Points on a hilly landscape, in no order, each with its height.
A ball rolls from a point to the lowest of its 6 nearest points, and stops where none of them is lower. Distance is the straight distance between rows; heights are no part of it.
j458: [34,35,3,-25,36,-16,2,6,-33,-1,3,12,-15,3,20,38,-17,19,6,13,12,-32,69,-42,-14,39]  h=4.18
j622: [12,3,8,-13,38,27,30,-9,-35,-4,10,17,-28,40,-32,23,20,-21,21,-35,10,1,-42,20,-2,-3]  h=3.67
j336: [-8,-57,-13,-20,32,1,-11,-22,-11,3,6,-10,14,0,-13,-23,29,1,-24,31,11,0,-29,29,0,9]  h=6.44
j318: [3,7,4,-11,-19,-40,-42,10,6,7,4,1,-6,1,36,1,14,19,8,9,-10,-11,30,-17,9,-5]  h=5.30
j159: [-24,3,6,-17,3,-40,-54,6,-3,16,21,11,23,-5,13,-27,1,42,14,18,1,8,-3,9,17,-7]  h=7.31
j660: [26,29,47,-22,34,-22,8,-13,-34,8,33,-26,33,-16,13,12,43,-15,17,3,-10,27,62,-59,-15,27]  h=3.62
j72: [23,-16,14,-36,33,-9,-1,-20,-18,11,13,-21,23,-28,-1,-26,62,5,22,2,-11,6,0,-44,9,18]  h=8.30
j753: [36,15,13,-36,46,-2,8,1,-25,-7,1,1,12,7,-28,-4,38,-9,-4,13,12,-24,6,-29,-6,21]  h=4.45
j294: [-13,14,19,40,11,42,64,-8,24,0,-33,-6,-12,9,12,59,-8,-20,31,-35,19,-10,-44,10,-33,-22]  h=5.00
j276: [-2,2,-14,20,23,-3,9,-11,13,13,-33,-15,-40,8,-14,43,-4,-16,-7,1,6,-23,-32,7,2,-10]  h=5.25
j136: [-25,0,-34,50,-8,27,56,-9,26,39,-2,4,-6,-7,-54,21,18,4,-11,-19,-12,27,-51,21,-34,-40]  h=6.50
j934: [14,-2,-1,4,13,-39,-8,-5,-2,-3,-13,-2,-10,5,24,27,-23,15,-6,4,23,-29,27,-8,3,-16]  h=4.87
j685: [13,-21,16,6,-40,-23,-14,9,35,-21,-21,12,2,-9,27,7,-38,-11,18,5,-7,-12,23,-22,23,-5]  h=4.58
j701: [-17,-13,-5,-11,-5,-27,-61,13,-36,5,39,21,11,7,11,-46,-2,32,1,14,-11,30,3,-3,15,8]  h=7.03
j683: [-39,-31,-25,39,-37,41,8,-2,45,-22,-29,-11,8,-7,-28,1,0,-12,-32,-9,-11,1,-29,21,-7,-21]  h=5.66
j465: [19,12,-1,-35,30,-27,-25,-9,-12,-9,4,17,11,4,-11,-5,-9,1,-4,2,34,-36,17,-31,-13,16]  h=5.10
j394: [4,19,4,-35,-6,-28,-54,15,-23,7,37,-2,12,-3,9,-57,1,17,11,14,-6,-6,19,-18,19,21]  h=6.29
j595: [-45,-51,7,5,-25,-21,-35,0,4,23,11,6,-11,5,24,-25,18,21,-11,36,-34,32,-22,28,39,-7]  h=7.28
j141: [-15,-24,-19,22,17,-3,-4,-12,12,36,1,3,-12,-1,-6,-8,4,-3,-16,3,5,-18,-16,20,4,5]  h=5.64
j794: [11,6,8,-39,38,-46,-23,11,-10,23,35,-33,37,-36,21,-68,44,14,21,10,-28,30,29,-38,4,-3]  h=5.84
j533: [-20,7,6,36,-4,33,37,-4,30,11,-29,-13,-20,-10,-5,44,17,-13,42,-29,9,13,-45,23,-39,-49]  h=5.02
j328: [51,24,-15,-15,15,-45,7,6,2,-5,17,-15,-21,-20,45,12,-10,34,22,21,13,-17,63,-51,-16,9]  h=4.37
j765: [-12,-1,-3,-15,-6,-44,-59,0,-2,32,30,13,5,0,28,-25,-1,30,21,10,13,1,29,-29,3,14]  h=6.10
j940: [-30,-14,-13,35,19,35,53,5,4,39,8,22,-18,24,-58,32,23,1,10,-31,-7,15,-45,49,-29,-37]  h=5.35
j903: [-45,-53,-24,49,-60,50,20,24,48,-12,-33,10,43,13,-28,-9,11,11,-40,22,-37,38,-51,54,5,-9]  h=5.97
j402: [-21,-45,-11,18,-37,32,-10,-15,32,-5,-33,-2,13,-4,-28,-5,2,-9,-8,13,-14,5,-29,12,32,-28]  h=6.27
j295: [3,-17,1,1,26,31,31,-12,-34,-14,11,24,-16,32,-39,4,39,-12,-5,-25,2,-1,-56,13,-15,-21]  h=3.79
j933: [-5,10,26,-3,-51,-33,-63,22,-8,21,-8,7,-16,10,42,-40,9,14,7,14,-17,6,24,5,43,-9]  h=5.68
j179: [11,1,29,-51,18,-22,-13,-3,-11,-6,24,-15,27,-32,19,-42,45,3,4,5,-7,13,12,-36,-7,11]  h=6.66
j841: [-37,-40,-7,29,-71,38,-3,11,25,-34,-20,26,38,-10,-14,-26,-15,-18,-10,15,-15,38,-34,58,-3,-4]  h=5.72
j869: [-45,33,-34,37,-34,54,24,-1,32,-16,-20,-1,-3,-20,-14,32,-44,2,-7,-33,28,-6,-58,38,-45,-8]  h=3.08
j665: [-52,3,-13,48,-61,63,2,8,15,-6,-31,9,23,-2,-17,18,-41,-14,-29,-4,-5,5,-28,45,-11,14]  h=3.44
j78: [16,-15,14,-23,29,39,30,-37,-49,30,22,-19,-11,7,-38,-12,56,-18,-17,4,-5,24,-30,-3,8,-27]  h=3.78
j81: [52,51,21,-36,38,8,23,14,-49,-30,-14,21,-7,15,0,46,2,4,10,-13,3,-14,76,-38,-18,30]  h=3.84
j776: [-20,-10,5,-2,-48,-5,-21,-4,32,-30,-7,15,2,8,17,-19,-43,-22,33,-6,-23,-9,11,-3,23,4]  h=4.52
j586: [-25,-13,-22,51,-57,61,0,2,24,-30,-26,27,33,1,-33,-7,-7,5,-36,9,-5,29,-47,44,2,-4]  h=6.21
j761: [62,26,27,-37,40,-19,-3,14,-22,-23,34,-15,19,-22,13,-3,31,-14,36,20,-1,13,79,-68,-33,22]  h=3.33
j360: [-37,-2,6,-3,-54,1,-8,5,21,-17,-24,16,9,-5,30,7,-57,-9,19,-2,-22,-3,10,3,35,26]  h=4.38
j925: [16,9,30,-28,42,12,0,-20,-40,14,-5,-10,17,1,-18,-16,63,-9,-9,12,-7,15,5,-47,7,-11]  h=5.58
j597: [-39,-28,-27,32,-66,27,-5,1,7,-24,-27,19,26,-12,-3,8,-42,-22,-16,3,-5,17,-23,31,16,1]  h=4.77
j40: [45,30,-1,-19,-4,-40,-25,9,-7,-3,18,-22,-9,-7,57,1,-12,14,13,17,14,-9,58,-24,-1,-3]  h=4.92
j792: [7,29,9,-39,-27,-12,-62,30,-47,16,22,-12,24,-7,3,-67,-11,18,-1,40,-11,11,32,-36,35,45]  h=5.93
j561: [-26,-62,-26,40,-15,-5,-14,-4,8,18,7,0,11,-2,-17,-6,8,13,-26,6,-4,-1,-24,29,11,-7]  h=6.74
j654: [-23,-2,4,28,32,39,48,3,-20,22,-10,16,-28,19,-14,53,-12,-11,27,-36,9,14,-51,34,-21,-25]  h=5.22
j775: [-14,-4,-7,33,1,7,38,8,19,-11,-30,-36,-23,0,-15,40,-8,-26,4,-29,15,5,-34,7,4,-30]  h=5.34
j916: [17,-2,22,-18,41,31,21,-24,-31,0,-3,-18,-7,23,-37,7,49,-14,-14,-16,6,21,-39,-3,16,-12]  h=2.78
j824: [-7,14,-13,-48,11,-30,-38,14,-15,-19,39,-18,35,-23,13,-89,12,29,-5,14,1,24,14,-27,14,31]  h=5.81
j558: [7,-33,-11,17,5,27,74,-1,-2,32,35,32,-14,43,-55,-10,25,-3,-15,-14,-17,5,-50,63,-19,-31]  h=6.08
j695: [-17,-15,18,-5,-33,-30,-60,2,2,26,1,6,5,4,29,-49,4,14,13,29,-8,13,3,0,30,2]  h=6.25
j165: [4,-5,-13,2,32,-41,-20,-13,-11,5,2,1,-3,4,-8,11,0,0,-13,8,8,-24,-8,-18,-5,7]  h=5.04
j234: [-36,-49,-34,49,-33,21,38,8,27,30,5,0,4,12,-47,-17,26,-1,-59,9,-13,29,-31,58,-7,-27]  h=3.21
j52: [45,36,30,-42,36,19,7,-2,-43,-34,-8,8,3,13,-18,32,37,-8,10,-16,7,-17,31,-44,-13,8]  h=3.97
j706: [-19,-37,-10,10,-40,18,-28,-12,35,-33,-23,11,7,7,10,-5,-46,-19,-5,-5,5,-17,-7,-6,28,-18]  h=4.69
j231: [-6,-17,-11,36,1,16,30,3,11,17,-7,-9,-17,-4,-35,11,10,-12,-32,-16,-13,14,-47,38,-17,-40]  h=5.82
j255: [30,34,4,-52,31,-31,-6,27,-25,-7,23,7,4,6,12,-13,0,5,23,24,22,-9,56,-35,-32,25]  h=3.93
j871: [-23,-16,-43,44,9,21,43,3,15,38,1,1,-2,-1,-40,8,-1,-1,-44,3,-23,4,-53,62,-16,-20]  h=5.77
j335: [32,43,9,-41,-3,-24,-33,23,-10,-12,34,-31,38,-38,-5,-89,19,8,-4,19,-14,26,39,-30,18,3]  h=4.20
j302: [-6,-5,-4,-25,-11,-31,-45,4,5,6,1,10,-3,9,32,-8,-13,20,15,10,-3,-8,7,-11,16,-1]  h=5.95
j549: [-31,41,-11,63,-85,72,-26,-14,35,7,-21,-11,-12,-1,9,35,-32,11,-10,-14,16,4,-33,46,-9,-27]  h=3.45
j272: [18,15,-6,-3,9,-30,0,-5,8,1,-4,4,-20,-5,35,27,-5,36,10,2,10,-21,47,-26,5,11]  h=4.53
j993: [24,13,15,-30,45,-31,4,4,-31,26,19,-17,14,-43,4,-40,50,1,27,12,-4,37,31,-56,-19,26]  h=6.94
j690: [0,21,22,-28,-26,-39,-60,26,-17,30,19,5,-10,9,24,-46,6,15,6,8,-20,12,0,-9,22,14]  h=5.63
j709: [44,41,-9,-11,-1,-41,-18,24,-14,19,34,11,-9,-18,60,-1,-16,36,22,17,20,11,80,-33,-1,9]  h=4.99
j112: [-33,-13,-31,49,-44,38,38,7,50,4,-22,6,0,-5,-48,-9,0,11,-30,-19,-22,20,-55,56,-7,-52]  h=6.09
j5: [24,-20,16,-11,16,14,9,-28,-31,16,7,-12,-13,-8,-21,-13,37,-5,-19,-2,-3,2,-25,-32,12,11]  h=4.12
j25: [-42,30,-28,50,-57,59,1,-12,38,3,-22,-7,11,-17,-12,12,-55,6,-7,-20,16,7,-27,37,-3,-2]  h=1.31
j900: [-40,-54,-25,39,7,13,11,1,17,27,30,-2,7,6,-34,-17,12,20,-39,13,-16,12,-41,46,-8,-18]  h=5.59
j941: [49,34,7,-15,-41,-17,-37,33,-13,11,15,-13,-43,2,39,-35,3,21,22,31,-9,7,59,-14,31,4]  h=4.61
j417: [-28,-24,10,6,-54,1,-26,12,26,-32,-21,24,10,9,16,-13,-19,-25,3,6,-17,7,6,11,22,11]  h=4.66
j223: [-37,16,-30,29,-35,58,14,11,38,-14,-21,12,16,-14,-42,2,-28,4,-20,-23,13,14,-50,29,-16,-16]  h=3.51
j707: [24,-1,-3,-31,8,-34,-44,-8,-8,9,33,5,23,-5,28,-6,-22,15,20,14,34,-2,43,-36,-7,16]  h=5.36
j829: [-33,-28,-21,55,-39,34,20,9,44,6,-16,2,-3,6,-27,-15,15,22,-39,6,-20,16,-40,48,-7,-34]  h=5.53
j623: [18,32,15,-45,13,-38,-21,18,-13,-4,33,-22,29,-40,17,-58,41,-7,27,4,-13,15,44,-33,5,20]  h=2.41
j786: [-8,10,-10,15,39,11,24,-3,-17,13,-4,5,-15,11,-39,29,2,-21,10,-11,11,0,-35,38,-3,-12]  h=4.78
j723: [-18,11,-7,65,-78,63,-12,-32,39,1,-33,-9,-2,2,36,29,-24,-6,-32,11,22,-28,-48,44,-8,-2]  h=4.80
j635: [2,-20,-12,-2,40,32,23,-10,-23,13,16,19,-10,10,-45,4,12,-23,-26,-10,2,-13,-36,21,-9,-13]  h=4.40
j811: [24,35,-2,-43,32,-36,-12,34,-32,-14,35,-12,46,-34,28,-37,1,1,24,10,22,5,56,-28,6,16]  h=4.05
j987: [5,-10,26,-33,49,-9,15,-34,-41,21,19,0,33,-14,2,-5,46,-1,1,6,-22,20,14,-38,11,16]  h=7.15
j119: [8,-29,21,-30,24,9,0,-32,-10,-12,27,1,11,-21,-27,-23,39,-10,4,8,9,-2,-33,-27,-16,16]  h=5.80
j872: [26,21,26,-22,47,-3,14,-21,-38,0,-6,12,-11,16,-16,28,3,-4,4,2,3,-31,-1,-4,5,23]  h=4.22
j205: [-6,-5,-6,-8,31,-8,2,-8,-17,11,1,1,-10,10,-40,9,2,-14,-11,-6,20,-11,-25,15,1,7]  h=4.83
j290: [15,4,12,-43,53,-36,4,7,-40,54,32,-16,32,-29,12,-23,59,-22,36,21,-25,37,51,-49,1,20]  h=6.49
j719: [-57,-39,-17,45,-68,66,10,17,22,-18,-22,17,38,-6,-29,-4,-13,-13,-28,25,-17,26,-37,45,11,1]  h=5.12
j100: [33,23,12,-6,-52,-29,3,20,42,-28,-2,28,-10,9,52,-22,-59,-4,32,-4,-5,-12,54,-16,36,21]  h=4.70
j406: [-23,-59,-12,23,-10,-18,-28,-13,22,7,-4,-9,7,-7,5,-3,-12,3,-2,5,2,6,-10,9,4,-7]  h=6.38
j680: [-29,22,-27,14,-33,39,11,-11,31,-33,-20,-6,-10,11,-7,15,-58,-19,-22,-22,3,-24,-26,29,-5,-14]  h=3.72
j429: [-17,12,1,21,30,2,33,4,11,7,-32,-16,-28,12,4,58,-6,-26,20,-19,3,-7,-28,7,-2,-21]  h=4.90
j888: [3,9,-21,-25,10,-38,-23,-14,5,8,7,1,4,2,25,12,-12,2,-3,5,13,-17,33,-29,0,0]  h=4.96
j865: [22,13,21,-43,34,5,-10,-17,-25,-11,-16,7,5,1,-18,15,21,-12,-9,3,22,-8,-11,-28,0,23]  h=4.42
j149: [-23,-51,15,22,-42,3,-34,8,10,-18,-6,9,3,2,3,-33,-1,-11,-18,22,-30,32,-12,31,47,-8]  h=6.40
j799: [-15,-30,10,16,-26,-27,-39,20,14,-6,-8,4,-9,10,25,-41,7,13,5,6,-24,18,-15,13,30,-9]  h=6.64
j30: [-4,30,21,-25,-32,-5,-58,29,-32,23,35,2,30,-1,16,-59,11,20,-10,35,-15,11,22,-1,39,23]  h=6.02
j996: [24,41,-9,-47,7,-30,-37,28,-14,13,47,-4,-15,-6,33,-7,-36,45,20,17,21,-5,59,-19,7,15]  h=5.21
j285: [37,19,18,-35,34,-10,-4,-9,-16,-10,18,-2,21,-23,6,-9,23,-20,17,10,6,17,49,-51,-14,11]  h=3.57
j495: [-17,-4,2,-10,-52,-12,0,5,27,-36,11,46,-13,3,39,1,-82,-1,11,-9,-21,-7,36,-7,30,15]  h=4.49
j947: [-45,8,-26,42,-58,48,7,-13,20,-8,-21,-15,-16,-3,-13,30,-52,-17,-17,-15,16,-12,-22,29,9,1]  h=2.84
j462: [5,-4,6,-51,8,-41,-37,5,-17,-11,37,7,35,-10,4,-57,2,21,19,14,4,11,-6,-3,17,19]  h=7.58
j643: [44,54,22,-7,33,-14,21,13,-15,-9,0,12,-30,22,17,64,-7,11,-15,5,6,-12,52,-16,-12,42]  h=4.44
j666: [-11,19,-11,37,-13,46,56,9,29,-23,-17,-9,-9,-28,2,25,-19,-15,25,-39,22,-1,-53,26,-46,-19]  h=4.10
j522: [-16,11,17,5,35,-2,36,-5,-25,13,-10,11,-40,27,-20,48,-11,-14,20,-16,2,-15,-28,13,-12,-9]  h=4.31
j144: [-24,16,-16,15,-31,18,12,-8,54,-49,-19,-4,-9,11,17,11,-57,-22,-7,-38,16,-16,0,-9,10,-8]  h=4.32
j472: [10,-6,15,0,-32,-32,-26,13,30,-19,-16,26,-10,10,34,-17,-14,7,23,-3,-11,3,23,-11,28,-12]  h=4.84
j191: [3,44,10,1,36,-3,44,-19,-5,-6,-29,3,-46,25,5,69,-19,-18,2,-36,26,4,-12,14,-6,-5]  h=5.23
j387: [-16,-6,-29,64,-27,41,20,11,47,-13,-12,-19,2,-17,-44,2,9,-3,-17,-22,-10,20,-64,36,-13,-32]  h=5.56
j814: [-23,-41,12,19,-40,-20,-50,3,13,0,-18,2,2,15,12,-22,3,-8,-1,10,-15,4,-4,15,39,-14]  h=5.76
j969: [24,29,5,-36,27,-37,-21,21,-21,-16,30,-4,40,-24,10,-45,10,3,31,0,2,5,33,-44,-15,5]  h=4.33
j638: [-7,-8,10,-12,-37,-5,-2,5,30,-35,-36,17,12,11,19,1,-46,-3,9,-8,-3,-26,18,-9,25,-6]  h=4.54
j450: [-14,14,-5,33,-8,39,48,-2,23,-9,-22,-13,9,-22,-22,20,2,-26,21,-30,3,11,-61,32,-38,-29]  h=4.76
j257: [-22,21,1,42,10,10,48,13,2,38,-15,-9,-16,9,-32,17,-2,-12,14,-25,-10,7,-61,38,-30,-25]  h=5.65
j528: [-18,-32,-16,21,-16,14,12,-6,20,9,-17,-33,-7,-6,-16,2,2,-9,-11,-25,-14,-11,-23,19,4,-24]  h=5.33
j261: [34,52,14,-23,51,-12,14,-18,-30,-7,1,12,-23,19,-4,37,-8,-12,-5,-4,14,-25,23,-25,-11,36]  h=4.03
j945: [14,49,41,-31,49,-2,7,-12,-27,-7,-23,3,-34,40,-15,58,-7,-3,14,-15,30,-22,5,5,0,26]  h=4.36
j931: [27,-41,2,-39,18,-11,-15,-26,-16,-9,23,-17,17,-22,-13,-37,43,6,3,7,-1,-15,-37,-2,-5,14]  h=7.54
j694: [-11,5,-5,-9,-8,8,10,-19,36,-39,-28,-1,-2,13,21,23,-49,-15,-13,-28,1,-33,16,-9,12,11]  h=4.60
j534: [66,44,33,-46,34,9,19,17,-43,-41,15,-5,10,3,23,25,28,-3,10,11,3,6,74,-41,-25,26]  h=3.34
j540: [5,-48,-15,4,33,13,20,-11,-24,10,22,-2,6,-4,-45,-22,11,-4,-32,20,-3,-13,-53,35,-15,14]  h=5.28
j431: [34,43,12,-3,37,-28,21,-8,1,1,-15,3,-33,18,24,48,-1,8,-10,-11,11,-20,30,-17,-8,32]  h=4.39
j594: [11,-47,-4,-7,36,3,-3,-21,3,-13,10,3,-8,9,-30,-25,3,-5,-22,0,11,-22,-39,8,2,13]  h=5.46
j42: [-8,-43,1,-33,19,-35,-27,-11,-16,-24,36,9,30,-21,-6,-52,22,20,-2,13,-2,5,-22,3,-2,18]  h=8.32
j453: [-21,-36,-33,28,10,-3,-1,-3,4,43,-8,-10,-16,16,-20,3,7,11,-31,4,11,-10,-36,21,3,-14]  h=5.89
j293: [19,-23,10,-26,36,25,21,-31,-49,23,17,-16,-2,-3,8,-6,59,3,-28,2,-7,26,-25,-17,9,-11]  h=4.41
j82: [31,24,45,-53,38,18,18,-7,-53,-20,-4,-7,-18,18,-16,20,37,-6,4,-18,22,12,6,-21,-2,10]  h=4.04
j389: [28,6,15,-23,-29,-28,-15,10,34,-9,1,5,-12,15,56,-19,-20,14,32,2,-8,-16,52,-32,13,-14]  h=4.98
j185: [-33,7,-12,45,-60,39,3,-6,20,-5,-26,-9,-5,2,26,36,-73,-8,-18,0,4,-29,-16,11,13,24]  h=3.74
j538: [65,21,18,-5,-31,-31,10,7,16,-24,21,15,-31,-11,56,-4,-23,37,35,12,-5,-6,89,-28,15,1]  h=5.32
j497: [-26,-38,-17,-6,23,-32,-37,-5,-12,12,7,8,12,14,0,-15,3,17,0,12,0,2,-3,1,11,18]  h=7.25
j477: [-1,-8,-4,-4,2,-40,-27,-13,2,21,-23,4,-6,7,20,-6,-3,29,8,9,10,-23,10,-16,-9,6]  h=5.31
j892: [-15,3,14,55,2,62,59,-18,24,-7,-50,17,12,-13,-21,52,0,-12,40,-49,19,23,-50,18,-60,-29]  h=5.14
j186: [9,-7,19,-28,14,-27,-33,-12,-19,-17,36,-2,37,-13,0,-43,9,-4,7,15,8,-6,4,1,-4,5]  h=8.14
j803: [37,14,12,-29,45,-21,-6,6,-28,5,16,13,11,-7,18,0,-5,7,25,19,14,-22,57,-38,-20,35]  h=3.94
j836: [-26,-25,1,38,-62,35,1,15,35,-26,-24,15,27,-4,-24,6,-31,-26,-24,7,-2,1,-14,21,8,14]  h=5.26
j33: [-30,-71,-25,40,2,1,-9,0,9,27,22,-2,9,8,-6,-19,5,14,-33,27,-15,9,1,41,8,-1]  h=6.70
j795: [12,31,16,-9,33,-16,30,-17,-2,-14,-33,-13,-34,15,10,62,-27,3,-5,-3,3,-33,38,-11,1,1]  h=4.88
j267: [-10,-43,-5,7,-10,-25,-21,-20,6,16,-9,5,-5,6,10,-1,-19,12,6,12,4,-7,-6,-3,5,-10]  h=5.99
j832: [38,34,-6,-18,35,-34,10,-1,-20,-5,7,6,-4,-9,28,23,3,26,11,19,6,-23,58,-26,-14,27]  h=4.21
j963: [21,26,14,-11,-38,-39,-62,36,-32,28,19,-5,-10,-6,38,-29,-1,17,-4,13,-9,8,36,-27,32,15]  h=5.20
j878: [-15,-13,-13,14,24,-5,0,-4,-9,12,0,-4,-8,-3,-17,36,-3,-13,-7,-6,-12,-8,-34,25,2,-1]  h=5.07
j36: [15,36,7,-33,14,-39,-34,7,-24,3,28,0,12,-10,33,-19,-16,13,30,18,13,-4,29,-26,-7,16]  h=4.57
j32: [-11,-5,7,54,8,49,64,-7,16,20,-11,29,-7,-4,-21,56,20,-15,27,-36,-16,12,-35,19,-32,-17]  h=5.98
j474: [19,-8,30,-39,51,13,2,-25,-36,-4,-1,-9,-1,9,-19,2,53,3,-17,-1,-1,5,8,-47,-5,5]  h=4.89
j674: [-14,-44,-5,17,-40,7,-9,-1,20,-29,-22,6,11,-6,-4,-25,-13,-10,-1,6,6,0,-6,10,20,-30]  h=5.27
j53: [-27,-23,-34,50,-12,17,64,12,45,39,-3,15,3,-12,-52,7,20,12,-16,-18,-9,28,-49,58,-35,-36]  h=7.16
j699: [-30,-68,-20,55,-60,25,3,3,22,1,-10,-3,17,1,-10,-24,14,17,-22,14,-16,26,-22,37,17,-34]  h=5.60
j769: [45,48,13,-13,-47,-14,-34,38,8,2,30,-1,-39,-2,56,-35,-24,15,29,21,2,8,75,-29,18,-3]  h=3.39
j846: [12,6,1,15,10,-12,26,-6,24,-8,-34,-37,-22,10,1,23,1,-8,-11,-31,5,-22,-10,-15,12,-13]  h=5.09
j779: [-5,11,-4,9,17,3,46,0,25,-26,-37,-25,-36,-9,0,34,-24,-21,-10,-31,-4,-21,-30,7,3,-19]  h=5.44
j918: [-30,-9,-35,38,-55,35,12,-3,34,-37,-27,-12,18,-8,-32,-3,-47,-15,-25,-15,-3,-10,-31,29,12,1]  h=4.02
j498: [-24,-8,-17,34,33,9,16,2,-7,29,-10,7,-6,7,-51,17,5,-13,-11,-15,0,-4,-27,25,-4,-14]  h=4.94
j628: [-12,17,4,42,24,35,44,-19,11,15,-28,2,-27,23,-3,79,-1,-13,22,-44,14,15,-13,24,-26,-9]  h=5.96
j809: [-29,2,-9,13,-71,21,-20,-9,29,-11,-21,4,-3,1,31,21,-71,-31,-22,-1,-5,3,6,14,4,21]  h=4.19
j383: [-24,-8,-32,17,-1,18,50,3,16,52,13,15,-16,14,-46,-3,14,6,-21,-20,-17,13,-60,70,-32,-19]  h=6.22
j412: [-15,-8,-7,17,-23,8,-4,-7,35,-41,-24,-13,-3,7,1,8,-37,-33,-13,-25,0,-43,-9,4,10,-2]  h=4.28
j484: [15,-1,-2,0,12,-28,22,5,15,-11,-9,-17,-7,6,29,23,-1,19,3,-11,2,-39,37,-31,-6,-10]  h=4.86
j858: [-19,6,-32,31,-27,39,33,-6,32,-23,-22,-29,-5,-19,-23,7,-5,-28,-11,-23,4,-2,-42,31,-20,-26]  h=4.85
j554: [1,26,-5,-26,-4,-31,-39,22,-5,23,20,0,-8,3,45,-25,-17,32,19,13,2,-11,60,-29,9,-6]  h=5.29
j659: [-4,-12,1,19,31,36,42,-10,-27,22,23,3,-16,13,-47,11,18,-17,14,-25,-4,-4,-50,47,-1,-13]  h=4.43
j819: [47,31,2,-43,36,-20,8,33,-27,-17,32,22,6,-7,43,18,-27,15,19,21,13,-2,69,-37,-23,31]  h=3.91
j413: [33,39,25,-41,53,10,17,-18,-32,-44,-9,15,-8,20,11,37,17,8,0,8,19,-3,48,-32,-4,28]  h=3.73
j208: [-10,-17,-7,29,0,-22,-3,-3,21,3,-24,-22,-13,-1,-1,18,-12,-10,-10,-22,-14,-24,-2,-11,9,-25]  h=4.74
j845: [23,6,29,-35,41,-4,5,-16,-23,18,6,-4,24,-5,-7,-15,67,-22,-4,17,-7,18,17,-55,-7,7]  h=5.55
j884: [-35,-81,-6,23,-11,-2,-30,2,-1,23,20,-5,4,6,7,-29,16,22,-20,11,5,17,-18,36,17,-1]  h=7.35
j196: [11,11,-14,-26,30,-22,-20,-16,-20,9,-10,-1,8,13,4,17,-11,-6,5,7,25,-22,7,-7,-14,16]  h=4.82
j789: [16,35,18,-7,-40,-34,-34,15,7,-2,9,-1,-9,7,57,-23,-9,11,21,21,-8,7,55,-22,24,-10]  h=4.68
j800: [29,18,10,-5,21,-40,16,-5,13,-4,-11,-3,-18,4,27,47,14,4,-16,7,3,-33,47,-20,3,16]  h=4.56
j126: [27,-40,-13,-8,23,33,38,-20,-27,5,11,-12,-12,11,-50,-28,42,-10,-28,2,-1,-4,-49,25,-12,-20]  h=4.55
j821: [33,33,28,-48,44,7,-2,3,-31,-4,5,-3,19,6,18,11,45,-21,4,7,-2,16,79,-47,-26,14]  h=2.88
j889: [-31,-18,-18,37,-3,6,13,11,32,18,5,-33,-7,-1,-29,4,-9,-7,-13,-3,-7,-1,-38,35,1,-21]  h=6.03
j277: [16,0,-4,-40,25,-40,-37,20,-19,-10,22,16,31,-11,5,-41,2,9,20,6,8,-3,15,-22,-8,9]  h=6.04
j206: [56,31,16,-35,41,-8,3,16,-40,-27,4,13,3,-11,5,17,9,-10,26,18,6,-3,50,-19,-28,35]  h=3.64
j226: [0,44,-3,-47,-10,-27,-57,30,-31,11,42,-7,8,-22,20,-40,-9,21,4,23,-2,6,62,-22,18,31]  h=5.67
j790: [-4,20,14,0,17,-10,30,-9,12,7,-25,-14,-45,14,11,49,-15,-17,5,-18,-2,-16,-2,-4,-13,1]  h=4.91

Where does a ball stop that starts at each point below?
j799 => j25
j136 => j916
j453 => j916
j417 => j25
j336 => j916
j701 => j769
j141 => j916
j100 => j25
j695 => j769
j934 => j821
j394 => j769
j528 => j25

Two balls start at each pair of points below. Name the first point that both come to, or write -.
j674 / j685 => j360
j595 / j149 => j417
j497 / j477 => j534
j32 / j257 => j666
j872 / j800 => j534

Write out the way that a ball takes from each point below.
j383 => j940, j659, j622, j916
j231 => j498, j635, j295, j916
j878 => j786, j522, j622, j916
